Each row is a point on a landscape with many peaks, with its height.
From any point a climber steps to the highest of the 2 points nearest to it. It stops when none of these is higher. Distance is the straight distance between rows; heights are no part of it.
j540 height 1.77: [ -8  78 -37 -17 -39  26 -14 -27  -7  50  -8  -6  44   6 -16 -21  17   0
  -7 -11  40   4 -24  19  22 -13  54   0 -16   1   6 -26 -16   1  -9 -18
  46  -8 -15   0  26  25  -9   2  14  25 -18   9 -16  -8]
j294 height 5.20: [-12  18 -29  -8  30  36   5  -8  -5  38  18 -16 -41  33   2  67   8  -8
 -17  13  13   4  21  32   0  31  10 -38   3   0  10  19  20 -20  18 -12
   2   6 -27  28  16   5  13 -25  21  -7 -25  32   0  12]
j602 height 2.36: [ -8  10  16 -36  31  40  13  15  -9 -30   2  11 -18   5   9  57 -24  12
 -20  18  19  24   8 -23 -29  25 -19   2  20  31   6  41  -6  16 -14 -19
  24   1  45  40 -37  -5 -27  32  -7  16  34  33 -18  20]
j423 height 6.54: [-25 -42   0   9 -24   9 -30  -9  -7   8  18   7  67 -51 -53  20   3   5
   4   6 -25  29 -31   4  -7 -14  -8  13 -30  26 -19 -20 -23   8  25 -41
 -10  10  49 -13 -13 -15 -27  20  34  -7 -11 -27  24  10]
j219 height 1.01: [-12   9  -9 -31  40  11 -18  15  30  30  -5   0  36  -8 -19  -5  17  24
   6 -12  -8  17 -16   4  18  35  -4  36  42 -39   3  11 -16  24 -57  -1
  35   8  32  42  29 -16 -15 -11 -58  24  34  16   5  10]
j252 height 6.82: [ -7 -45   5  22 -27 -10  -7 -33 -18  -5 -12  21  39 -47 -26  -9 -10  26
  -1  13  -5  -7 -34  13 -22  -5 -32  31 -17  25 -24 -11 -20  -8   2 -15
 -33  13  10 -36 -31  -9 -30  10  19 -18  -1 -29  14 -12]
j740 height 2.45: [-15  27  -9 -45   2  19 -30   4 -32   7  26 -43   9   5   1   0 -22 -15
   1   4 -21   5 -20  21 -35 -38  15  37   8  -9 -11  25 -26 -25 -14  -7
  26 -13  40  63   2  -1 -19 -31 -13  22  -3  13 -11  23]
j359 height 4.35: [-26  -3  21  -8  18  14   0 -32 -12 -36   4  15 -41  30  18 -10 -58   2
 -11   3  31 -28  -6 -24 -28 -38 -28   8  -7  10 -12  20 -35  12  -5  -5
 -28  34 -24  13 -64  11 -12  47  16  10   6  24   5 -16]
j66 height 4.00: [  0  12 -24   1  -7 -32 -14  15   9 -20  -4 -19 -12 -25  36   4   8 -18
 -21  23 -12  25  14  14  -8 -25  40  12 -29 -10 -10 -24  12 -39  20 -21
   3 -27  -1   9  63  -9  -1 -22   3  -2 -15 -29  22   3]
j224 height 1.74: [  4  63 -23  16  -7  30  27  15  -6   6 -42   5   5  32   4  14  11   1
   1   5  -9   0  38   7  23   7   7   9 -37  -8   4  16  28  -1  -7 -19
  25  -5  34  -8  -6  23   2 -20 -25 -11  22  23  -2   4]
j223 height 1.12: [ 24 -45  32 -12   5 -35  16  13  17 -23 -15  22 -15 -19  36 -16 -14  -5
   8  16 -14 -12  -7 -36  21   4  15 -18  64 -11   0  -6 -10  30  -7  49
 -48  27 -27 -40  -2  -2 -12   6  -6  26 -24  -4 -18 -29]
j927 height 1.07: [-13  12 -10 -19  18 -11 -44   9  17   8  12  -8  24 -38  -1  10   3  16
   0  -1   6  13 -46  -5 -23   8  19  32  -4 -42   4 -14 -27  18 -31  -3
  12  -2  18  34  23  -5 -17   8 -35  16  34  -2  35   8]
j148 height 2.31: [  9  27  -9 -55  -1   7   3   5 -18 -26  15 -15   5  11 -19  -4 -28   1
   6  -6 -27  -3   1 -29 -12 -11  10  27   8  19  10  14 -31 -13  -7 -15
  35  -2  50  24 -30  10 -21   1   9   7  -2  15 -13  18]
j807 height 5.02: [-13   2 -26 -12 -18  22 -38  -9   4  28  40 -35  -9 -26 -13   2  22 -28
   3 -25  12  15 -14  33 -23   4  33  13 -11  -4  -1 -37  17 -13 -15 -16
   4  24 -16  38  51   4  -6 -27 -16  24 -30 -16  14   6]
j524 height 2.68: [ -3  15 -23  16  18  -6 -11   5  -9  -9  -1  -8  32 -47   0   4   2   6
  21  -9 -50 -28  -1 -53 -13 -34  -4  16 -16   4 -33  11  14 -19 -17  16
   1 -10  42 -10  43  -4  21  -6  21 -37  51  -3  -4   8]
j395 height 3.86: [-14   1 -14  -8 -14 -27   9 -21 -27  -4  25  -8   1 -16 -34 -25  -3  24
  26 -33 -16  37 -10  -8  19   9 -15  22 -54  -8  -7  -4  15  17  16   5
  36 -23  12 -31  30 -25  30 -12  -8  17 -24 -49  -7  10]
j650 height 0.74: [  0 -28 -17 -35  27  14 -43  31  20 -13  32  21  14 -14  -3  34  25 -12
 -17   8 -11  17 -28   7  -3  24  -5  -9  28  -9   9   4   9  27  35 -16
   4  44  11  40  27 -14   0  27  -1   5  19 -16  16   8]
j544 height 3.77: [-31 -18   4  26  24  -9  15 -23 -16 -20  -9  35 -11 -11  39   2 -39   7
  -8   8  62 -38 -20 -28 -31 -25 -24  13   6 -27 -38  18 -20   4   7  -6
 -37  27 -46  -6 -35  18 -27  34   4   2  23  29  13 -28]
j754 height 2.11: [ 20  -2  29 -29  12   2  17  13 -13 -37   6  -6  -7  17  -5  23 -13  -3
   9  25 -10   9  17 -28 -22   7 -36   8  41  22   7  41 -40 -25  -6 -26
  15   1  32  49 -63  13 -41  -4   5  14  24  16 -17  16]
j200 height 1.55: [-13  -2  15  49 -11  15  20  -8 -25 -13  -5  -2  16  37 -31 -12   2 -17
  17 -20 -23 -19   3 -34  25   9 -63  11 -13  10  -9  20  30   4 -40   0
  -5  30  22  -7  -1   1  15  36   0 -48  27   3   6  14]
j119 height 1.06: [  8  31   5 -13 -31  15  -8   5   0  17 -23 -13  40  42 -11 -12  34 -14
  -8 -12  -1  -3   6   8  35  -5  21  -1  12   7  29  21  -1  -7  44 -29
  22 -32  -9  25  -7   0   2  16  36 -55 -13  -7 -17  18]
j434 height 1.13: [ -3   9  21 -22 -19 -27 -28  18  -3 -17  -9 -14  39   8 -32 -25  10 -26
 -15 -12 -30  12  -3 -27  24 -18  25  -4   9  -4  30  -5 -30  -2  14   3
  14 -28  35  14  -3   8  -8  21  23 -50   7 -11 -23  22]
j257 height 1.91: [-14  21 -41   4 -31  26 -13 -25  10  50 -17  -3  15 -13  -1 -16   0   8
  -6 -34  54   0  -1   2  -3   7  52   6 -30   5  -6 -33  11  28   4  -3
  41  -1   0 -30  35  11 -12  -7   5   3 -13  -6  -7 -33]
j823 height 2.91: [ 11 -12   5  15  11 -10   8  15  -1  -8  10   5  32  -8  18 -28   9   8
  18  -1 -61 -58 -13 -39   4 -29  22  -1   3   9 -39  23   4 -11  20  32
  24  -1  15   7  -6   4  38   3  13 -49  14   3  -3  15]
j349 height 0.83: [-14 -34  -1 -16  -2  -1  -6  19  29 -12  24  27  23 -24 -21  15  37 -17
   7   7 -21  14 -15   8  19  51 -37  30  -8  -7  16   6  29   3  16 -23
  -5  23  22  28  41 -35 -23  18  -2 -21  -5 -15  58  11]
j311 height 2.26: [ 11 -35  32   3  -3 -38  -4 -13  19 -21  -2 -12 -31  25  23 -15 -21   1
 -11   6  -2  11 -18  -5  19 -26 -29  -8  32 -24  20  -5  -7   6 -20  51
 -30 -29 -17 -25  -7 -23   7  -6 -29  23  22 -16  13   2]
j8 height 1.17: [-11   8   5  -5  19 -23  -1  -2   7  -2  10   3  26 -15  -9   6 -19  46
  -7 -19   6  -3 -13  -5 -11  27  17  -1 -37 -34   2   4 -15  12 -45   1
   5  -5  16  11  -8  -6  -5   4 -30 -16  44  22  11  16]
j800 height 0.91: [ 20 -15  22   3  -1 -50 -18   5   6   0 -28   2   4 -34  12 -46   7  18
 -14 -13  14   0 -15 -23   1  10  37 -27  45 -29  30 -15  -4  34 -12  47
 -26   0 -31 -70  22  -5 -20  -2  -7   3   0  -6 -16 -32]
j528 height 1.40: [-18 -20  27  29 -46  18  -5 -21 -19 -11   0  11  37   9 -64 -27 -20 -13
  -1 -44 -11   1   3 -19  28  26 -59  49 -20  24  25   9  49  23 -21  15
   2  33  -4 -26   0  -3  -1  34  17 -34 -17 -24   6   0]
j901 height 6.01: [-30 -43   8  26   6  -4 -53  13  33  43   4 -29  13 -14  -7 -11  13  -1
  -5   4 -20   3 -25  52  16  57  10  -7 -45 -11  10 -34  10  13   4 -31
  11   1  38  11  -8   2   2  -7 -25  -7  -1 -42  26  31]
j28 height 2.04: [-16  -9 -28   2 -14   0 -44 -10   5  40  12 -19 -22 -29 -16  -8  -6  15
 -13 -37  38  16 -14  22 -22  10  55 -22 -54  15   5 -43   5  22  14  -4
  14 -11 -10 -33   2  11   3  -2  20   7 -47 -32   3 -24]
j156 height 3.14: [ -3 -13  10  32  14  14  10  11  -6 -25  -6  47 -30 -19  51  56 -44  18
   6  20  54   0 -17 -23 -52  -5 -17  -1 -15  15 -40  21  14   4  30   6
 -29  26  -6   1 -34  -2  -9  36 -14   0  20  35  11 -14]
j431 height 4.09: [ 14  37  -4 -15   0  18  36  -3 -14  22 -14 -16 -33  53   3  17  34 -12
 -16 -11   1   1  50  33   2   2 -16 -29  14  10  18  12   3 -27   9  10
   8 -14 -45  17 -19   5   0   0  31  15 -21  34  -6  -4]
j33 height 1.30: [-26 -25  31  -6 -32  -2 -16 -39  -9   0  -5  19  46  12 -86 -33   5  -4
  10 -11   1  13  -4 -42   3  -5 -60  28   7  29  38  -3  -9  25 -17   3
 -29  45 -16 -36   4   2  -5  25  36 -20   2 -20   1  -4]
j532 height 4.62: [  5   1 -20   9  -7  22  28 -17  11 -11  17  18  -8  34  -1  19   8 -24
 -31  11  -4  -6   6  12   3  28 -18 -12  16  17 -19   4 -12 -22 -25 -15
 -19 -10   0  46 -42 -15   8  -7 -11 -14  -7  47   0  52]
j384 height 2.54: [ 24  12  -9 -13 -47   3  26   2 -16 -42   2  14  17  20  -7 -23  25 -19
  -9  -1   1  40  15 -13  51  12 -10  -1  -4   4  23 -15  20  29  -3  -5
   2 -19  17 -27   4   1  29   6   9  -8 -15  -6  -6  14]
j211 height 1.84: [-13  17  12  10  -2   5  24 -24 -46 -39   3   6  -3  44 -26  -7  -5  -4
  -1   4 -10  -6  24 -29  30 -18 -52   0  -3  -3  29  42  22 -10  -8   8
 -39  19  -6   3 -20  25  13  34  41 -29  32  15   3  -3]
j584 height 4.81: [ 16 -27  23  22  15   9   7 -21   3 -29  -1  -9 -20   7 -14   3 -19  -8
   0  36  -1   3   8  -3  32   9 -29 -40 -13  19  -5 -30 -11  19 -14  -3
 -29  -5  -1 -34 -43   3  28 -14  -8  28  -5 -26 -30  17]
j795 height 3.43: [ 30  14 -33 -20  14  24  39   3  12  32  14  13  -7  15  22  17  27   1
   4  -5  11  -4  14   7 -33 -14   4 -30  29  17   3   3  -9   7  20  -5
  18 -17 -35  -9 -24   9  -4  -5   3  24 -10  33  -3 -34]
j594 height 6.48: [  0   1  -3  22 -28  24  54 -24 -17  -9   7  30   1 -10   4   4 -26 -23
  17   1  17 -31   1   5 -19 -11 -50  13 -13  43 -23  -3  -8 -42   4 -11
 -19  29 -30  16 -33   8 -10  -3  21   7 -18   0  -1 -20]
j170 height 4.58: [-13  16 -39  21  -5   1 -44   4 -12   8  23 -35 -25 -29  19   5  34 -25
 -19  -7  19  27  -6  17 -11  21  42   5 -33  -7   9 -53  33 -21 -32 -34
   3 -32  11   2  63  -8   0 -21 -28  15 -34 -16  26  15]
j665 height 5.58: [ 11 -16 -21  10  23   7   0  28  18  26  -1  14   5 -18  16  -9  11  17
  -3  -6  -1  10 -11  38  22  40  10 -19 -24 -28   9  -2  25  18  19 -14
  18   1  39 -12 -21  -2  12 -16 -43  13  11 -21  19   5]
j843 height 4.49: [ 33  10 -43  17  33  31  14  11  24  33   6 -21  -4   4   6  34  13 -12
  17  16  -2   5  24  -5   6   6  26 -21  29 -30   1  10  45  -1   3 -27
  -5  18 -18  10  38   4   1 -31 -28  33  14  -2  -3 -30]
j484 height 4.95: [-10  40   7 -31  28  -7  28  12 -14 -28 -20  -3  -9 -20  11  -6 -27  33
  22 -19  -1 -28  19 -30 -22 -10  18  17  29  -9  -9  40   2 -32  -5  22
  14  16   1  11   2  31 -22   6  20   2  27  47 -16 -29]
j558 height 2.51: [ 45  13 -12 -16   6 -33  33   4  -2  -8   9 -12 -42   6  27 -15  28 -16
  -2 -16 -14  -3  13   4   0 -13  34 -26  48 -13   2  -7  16 -48  -2  41
  -4 -58 -22   9 -10   2  11 -26  15  13 -28  26  -2   0]
j767 height 2.50: [ -8  11 -10 -13  -5  19 -23  -3  -9 -32  35 -10  28 -24  10   5  -8  -3
   3 -32 -43 -13 -22 -16 -16 -43  32  37   1 -22 -35   9   9  -9  -2  16
  -2  22  37  18  63  -8  16  -5   3   0  28 -11   8  15]
j582 height 1.78: [ 14  -5  21  10 -18 -27  -6  10  18 -20   0   7 -49   8  49   2 -23  22
 -16  -8  31   1  -1  16 -14 -15   5 -25 -21   6  15 -26   4   2   2  37
 -25 -28 -15 -30 -11   7  20  10  -4  10  -6 -17   7  -5]
j12 height 2.16: [-29 -11  -7 -17 -26  10 -57  11  14  43  14  -5   3   9 -16 -40  -8  13
  10 -10  -2  26  -2  13   0  -7  23  -3 -41   2  10 -23  -2  25  38  25
  38   6  26 -30  19   9  29   4   2   7 -51 -44 -14   0]
j706 height 2.25: [-36 -24  -5  -1  -7  22 -49  -9 -14  25  12 -13  15  -2 -14 -12 -39  24
  22   4   3   5  -4   9 -21 -33  45  -1 -47 -18 -23   9  -7  28  71 -24
  30  34   8  -8  11  17  21   6  20   0  -9 -42 -26  -4]
j94 height 1.39: [ 21 -30  -8 -18  -9 -27   8  14  11 -32   0  36 -25 -24  43  -4 -14  16
  -3  17   6 -13 -14  -4  -7 -11  25 -24   7  -1  -3 -14  -4  25  21  46
 -13  -4  12 -61 -26   1  15  -1 -10  25 -19 -15  -9 -14]
j662 height 3.23: [ 16 -20  18  32   7 -45  23 -11   6  -6 -26 -16   8  -4  -5  10  14 -44
   1  20 -22   0  19 -13  22 -13 -36  14  34 -17  -4   6   1 -23 -49 -24
 -51 -23 -40  25  45 -30 -30 -19   2 -10  26   4  17 -13]
j69 height 2.93: [ 39   6  23  40  17 -68  28  -6  15  13 -44 -46  -4  11 -12 -15  20 -18
  -9  10  -7   4  25  -8  28 -20 -13   0  54 -48  28  23  24  -9 -29  -7
 -20 -50 -20   5  32 -15 -37 -18  -6 -35  51  24  13 -20]
j598 height 4.26: [ 15 -14  20  10 -15  10  18 -23   3   7   0  -4 -13   7 -11  -7 -14 -25
 -10  -1  21  -3  10  13   9  22 -18 -13  15  61   5 -48 -25  24 -41   2
 -24 -13 -33 -37 -13   2  31 -22  14  21 -26 -22 -30  15]
j489 height 1.93: [  4  52  -4 -56 -54  19  15 -25   1   6  -8  35  32 -14 -32   5  28 -21
 -10 -11  22  -2 -15   0   5  16  26  14 -10  25  28 -32 -13  -4 -10 -22
  18   6   0  -4  20   7 -32  -4  10  15 -20  10  15 -22]
j639 height 4.96: [  6  13 -32   3  34  42  17   4  13  40  16  15  -1   0  -5  32  13  18
  32 -10  -4  16  12  -4   7  19 -15 -17  -1   5  -9  22  28  37  11 -13
  32  33   0   8  19   0  16  20 -16  27  25  -3  -4 -24]
j95 height 3.60: [-16  -3  -2   3 -23 -27 -53  10 -11 -36   8 -13  14 -29   6  -1   7  -9
 -21  24   0  19 -28  27  -3 -17  29  13 -23 -25   8 -20 -20 -11  54 -10
   2 -38  -5   2  32   3   5 -27   5 -15 -22 -38  28  30]
j135 height 4.94: [ 16  -8 -15   9   5  -9   2  16  33  34 -20  17  -9   6  24 -41  19  35
 -15   7  27 -24 -17  47  -1  30  13 -30   5 -42  15  -2  16  18  -2  43
  14  -9  11 -29 -33 -11  15 -12 -47  -1 -16  28   4  -5]
j948 height 1.37: [  8  34  -4  30  10   5  35  -3  -5  20 -17  -4  -7  11   9   9   1  42
   5 -13  11  -8  15   4 -19   5 -26  -9 -24 -20   0   3   6  -7 -31  16
  -1  -4   4   6  -3  12   9  -6 -17  -1  43  13   9  -5]
j546 height 1.87: [ 27  13   9  24 -13 -20  28  -5  -5 -10 -16 -39 -43  38  39 -25  -6 -19
 -11 -30  -9   8  24   9  17 -37   0  11  32   8  -2   1  11 -31 -18  29
   9 -58 -13   9   0 -28   9 -19  24 -14 -14   8 -28  27]
j839 height 0.66: [  9 -33  -4 -43  30  16 -45  37  32   5  40  -9  -5 -15   5  10  38   2
  12  11 -27 -14 -14   1 -28 -22  20 -30  42   4   5  11 -19  25  53  -3
   4  46 -17  12  -1   9   7  30  29  27   5 -12 -10 -15]
j884 height 6.53: [ -7  20 -50  -7  -7  21 -29  -4   7  15  24 -20 -33   6  28  28   3 -20
 -30  -5   4 -22 -10  33  -9   3  51 -28   9 -15  -4  -5  29 -26  27   7
 -12  -4 -21  30   8  18  27 -13  16  -9  -4   1   2   5]
j298 height 1.23: [-27  -1  22 -26 -34   4 -30 -12   8  -7 -15   5  50   4 -39  -5  -7 -10
 -12 -18  -2  29   0 -40  16 -10   8  17  17  33  25  -3 -22  33   4  -4
  12  15   2 -32  35   5 -17  27  36 -38   0 -19 -17  -4]
j452 height 7.41: [-13 -41 -10  29 -13  15  14 -35  -9   0 -11  32   3 -31  13  13 -45   8
  24  10  14 -18 -23  15 -26   6  -7  21 -25  32 -62 -17 -36  -8  -2  -9
 -13  18 -24  -2 -38 -23 -18 -11   2  13 -12 -11  -3  -3]
j608 height 2.70: [  1   3  -5   7  33  36  10  25  22 -10   3  32 -23   6  21  59 -17  15
 -18  17  28  23 -19 -21 -57  -3 -25  -2   0  27 -47  22  -1  14  -2  -8
   7  18  20  23 -14 -14  -3  44 -27  -2  43  37   2  -6]
j439 height 5.45: [-10  -7 -31 -43  -1  -3 -25 -19  18  13  54   2  -9   4   3  17  -1 -11
   5 -30   1  -1 -23  27  -7   8  28  -7  14 -10 -32   0   6   4  -7  18
  -2  19 -40  22  31 -19  30 -11  12  24 -16   2   7  -5]
j761 height 4.01: [  2   7 -22   8  37   0  12  -4  12  19 -10   3 -26   2  17  51   7   0
  -7  31  -6  24  39 -11  12  26  18  -7  -2 -50  15  28  50  -6  13 -21
  -8  21  10   6  73  -5  -2   7 -13 -14  13  -3  22 -28]
j302 height 2.21: [-25  64 -21  -2   7  24  -6  -4 -28  13   0 -17  14  25   5  11  -1  24
  -2   6   2  19  13  40  20  26  17   0 -38 -39   8  21  13   7 -10 -26
  25 -11  32   7   5   1  32 -43 -18  10 -21  11   2  37]
j969 height 4.02: [ 20   6  27  12  26 -19  27  33  13   9 -20  10   7 -19  13 -29   5  12
   6   3 -29 -44  19   5 -23   6  11  -8   6  10  -4   3   2 -74   5  18
   8  -8 -29  20 -20  45   6 -16  -1  -5   8  25   1   6]
j486 height 3.38: [ 11  -4  36  23  29 -22  13  37 -20 -23  -3   2 -11 -11  11 -35  -4  18
  22  -9 -53 -33  16 -18   2 -38  23  -5  -5 -12 -23  10  21 -57  19  46
   4 -25   8   0 -16  38  29   0  12 -24  25  12   2  19]
j609 height 4.38: [ 23  -6   6  28 -28 -24  -7   8  20  32 -48  21   4  -2  21 -41  17   2
 -23  -9  49 -25 -21  28 -21  -5   4  -8   0 -15  31 -15  14   6   8  48
   2  -9 -29 -37 -24   1 -26   0 -19 -20 -15  -1  19 -45]
j128 height 2.12: [ -7  51   0 -45 -56  -2  12  14 -22 -34 -17  28  43   6 -44 -14  37  -9
  -6  -9  16  30  -9  -5  29 -19   0  31  -6 -13  38 -13 -12  -6   8  -4
  31 -16  14 -10  17   9  -7   5  19  -8 -15  14  12  -9]
j115 height 3.82: [  6  -3  -2  41 -15   7  -3 -13   7  17  12 -14 -30  11  -3  27 -14 -49
   1 -13  -5   3   0  -9   2   0  -9 -14   2  55 -23 -26  -4  -6 -29  10
 -38  -2 -31  -7  13  -5   7  -6  14 -13 -14 -10  -7  15]
j637 height 6.22: [-18  -6  42 -28  33  -4  28 -24 -19 -42  -4   6  -5  -9  -9 -21 -50  22
  23  -2  22  -6  14 -18 -38 -18 -23  28  38   5 -22  17 -26 -41 -17  18
 -13  -1 -28  33 -28   7 -22   1  10  27  39  28  -6 -12]
j849 height 1.89: [-18  35 -36 -14   7  32 -12   6 -18  44  12 -25  11  13   4 -14  13   2
 -20   8  22   0  11  35  -2   0  30 -17 -10   3   7 -10 -32   7  -6  -8
  48 -19   9   0 -22  22   5 -21  -4  14 -15  19 -12   9]
j615 height 5.44: [  0  18  -1   6 -23  42  35   6  -5  -5   8  38 -16   7  13  40 -23 -13
  -5  13  24 -20   0   2  -8  34 -34  -4   0  34  -6  -1   3 -21 -11 -19
 -15  25   8  29 -48  20   6  13 -16  -5 -15  17  -5  23]
j498 height 4.97: [  3 -19  13  -6  44   8 -24  18  34  -5  23 -10 -34  -7  15 -31 -13  28
   5   0  -5 -23  -7   3  -8  21  30 -19 -25  15 -23 -28 -17  39 -11  -5
   4   7  34 -18 -50  -2  35  15 -10  12  -1   5 -34  20]
j460 height 2.58: [ 18 -19  16  24  10 -71  19  -4  16 -13 -17 -19   9   3  16 -23   2  17
  -9   1 -14  32  -3 -15  24 -22 -16   3  16 -58  14  -2   0  15 -38  15
 -16 -43   2 -29  21 -30 -13 -29 -37  -4  44  -1  22  -3]
j783 height 3.88: [ 16   5  15  20 -47 -11   5  10  -6  15 -48   7 -11  20  -1  -8  20 -24
 -23  -9  35 -17   5  33  -2   4 -32  -8   2  10  44  -4  27  -5  21  10
 -18 -14 -36 -10 -10  12 -14 -15  -6   1 -25  -9  18 -30]
j717 height 2.81: [  2  10  35  16 -20 -19  37 -23 -21 -23 -18  34  15  12 -15   8 -19   1
  12  -9  10 -12  21 -30  16  -1 -11 -10  14   1  33  19   3 -10  50  25
 -25  10 -55 -38  18  54  -8  -2  33  17 -29   0  -4 -41]
j195 height 5.16: [ -1  -6  46  -2  30  -7   4  -7  -7 -43   4 -28 -39  14  26 -11 -74   6
  20  18  -5 -27  18 -33 -25 -50 -30  11  26  37 -30  17 -49 -18 -18   4
 -20   1 -16  15 -56  13 -19  18  -9  35  31   8 -12  -6]
j977 height 0.92: [ -9   9   8 -26   9   5  20  24  16   2   2  16  20  12 -29   5  37   2
  14   5 -29  27   9   4  25  18 -43  31  12 -20  10   8  -6   5 -22 -29
  23  15  23  42  27 -25 -15  -4 -28   1  22   3  24   3]
j658 height 5.56: [  8 -22   9 -15  15   9 -13 -26  -1 -33  32  16 -16  -5  -5 -12 -20  14
 -10  34  -2 -19  -5  -2  28  12  20 -33 -12  16 -11 -13 -44  19 -15  12
  -6  -9  22 -16 -58  -1  50   3 -20  18 -13   4 -32  50]
j693 height 0.58: [ 24 -33 -32  13  37  -4   5  24  23  42  -8  -3  40 -21  -6 -36  70  11
  21   8 -22 -23 -18 -14   8  -6   3 -46  10   6   1  14  -6  14  34 -25
  30  14   7 -46 -29   0 -31  12 -20  -2   6   2  -2 -36]
j968 height 3.20: [ -6  21 -26  -1 -12   1  25 -11 -32 -17  11  -2 -21   5 -10 -16   7  -4
  11  -1   7  72  33  14  47  19 -11   3 -44   1   4 -11  26  34   6 -25
  15 -35   9 -39  36 -19  43 -12  -2  19 -39 -19 -12  16]
j130 height 4.22: [-12 -36  -1  -9  -4 -16 -10 -30 -22   7  12  29   9 -17 -33 -47  -7  31
  10  -7  -2  24  -5 -23  -7 -25 -13   8 -52   4   1 -18 -27  20   1   9
  -5  -5   6 -41  -6 -21  12   9  -1  27 -18 -34 -28 -10]
j360 height 6.29: [ -8 -44  -5   5  12   6 -20  18  -2   9  -1 -10  24 -15 -32   5  28 -15
  14  18 -27   7  -9   6   8  25  -9  -7 -35  23   4 -21 -22   6  14 -61
 -15  19  23   2 -20   6  -4   1  -2 -16   1 -43  16  22]
j277 height 0.62: [ 16 -37 -18  -1  46  24 -20  19  13  41   7 -11  28 -18  -1   3  29  12
  27  16 -11 -39 -19   5 -16   4  22 -42  32  -8 -14  16   2   1  52 -51
  25  51  -5  13 -14   4 -18  16  -5  23  16  -7  -1 -25]
j813 height 2.67: [-16  17  10 -28  17 -11  -8  19  -7  -3   3 -34 -25  11   8  20  -3  -7
   1  24 -29  13  26  36   7   7   7  16  -2  -5  -1  11 -28 -30 -26  -2
  17 -14  24  40   6 -33   8 -31  -2  -2  -7  11  -6  44]
j488 height 3.04: [ 45 -18 -12  -1  -2 -23  25   4  19  25   8  13 -37  10  37  -5  23 -13
   1   5  14 -29  -4  27 -11 -21   3 -43  46   4  -8 -12   7 -11   7  46
  -2 -20 -56 -15 -22  -7   9 -16   3   4 -37  19  -6 -34]
j326 height 3.36: [ 20 -10  24  27 -34 -17  23  12 -12  10 -16  33   5  -7  12  46 -13 -10
  11  -4  22 -31   4 -18   9   8 -29   8  21  14  20   0  45  -3  20  19
 -30  25 -28 -15  16  22 -20  -1  -2  -3 -24  -9  20 -53]
j522 height 3.85: [  1 -10  17  20   5  -3  12  -1  27 -17 -11   5 -36  30  41  39 -13  -5
 -31  18   5  10  16  14  16  40 -36   3  21   2  -9   0   8  -8 -45   8
 -34 -22  13  33  -6 -16   2  -1 -25   4   7  39  12  31]
j796 height 2.24: [ -8  21  18  13  -7  -2  53 -11 -39 -23 -23   2   9  22 -28  33   9  -5
   7  11  -9  22  40 -35  15  -7 -52   3  12 -13  32  39  21 -12  13  -7
 -14  17 -26  -3  31  25  -3  -6  31   0   8  -2  13 -33]
j943 height 4.55: [-15 -26  19  -3  14 -13 -20   4   1  -7 -10  -1 -26 -19  -2 -47 -26  38
  16   1   7  -2  -9  -4 -13 -18  24   4 -67  11 -36 -30 -34  37 -19  18
 -10  -4  29 -30 -20 -20  13  20 -15   9 -12 -26 -42  16]
j40 height 2.35: [-12 -14  -7   4  -8  28 -39 -18  -9  -5  22  -8  31 -19 -14  20 -21   2
  26   4  -9 -28 -18 -10  -9 -42  23  18 -23 -24 -43  31   7  28  43   4
   4  43  13  -4  41  -4  10  14  18 -25  18 -19  -7  -2]
j875 height 1.34: [ 12  58  18  13 -13 -11   7  15 -11  -9 -54 -33 -21  47  16 -19   3 -28
 -21  -2   2   3  26  16  14 -12  29  10  29  10  18   9   7 -32  26  -2
  23 -50  -2   5  -7   5 -24  -7  39 -49 -24   5 -36   5]
j592 height 3.49: [  0 -38   3  28  -4  -9  14 -13  15  33  -4  -9   7  -3 -17   1  35 -31
  15 -22  -9   7 -10  10   8  21 -34   6  16  11 -11  -6  10  15 -36  -4
 -29   1 -48   9  21 -27   3  -9 -13 -15   3 -10  10  -2]
j380 height 3.12: [-19  -1  49   9   6 -28 -12  25  11 -32  -8 -30 -55  31  36  29 -13 -10
  -4  36 -11  -3  41  31   2  18 -12  25  16  10  16   9  -1 -37 -20   0
 -33 -11  25  38   1 -39  -9  -8   0 -15  -4  24   2  36]

For each start below, name the point where the climber stops.
j277: j302
j200: j452
j148: j452
j135: j452
j693: j452
j119: j884
j94: j658
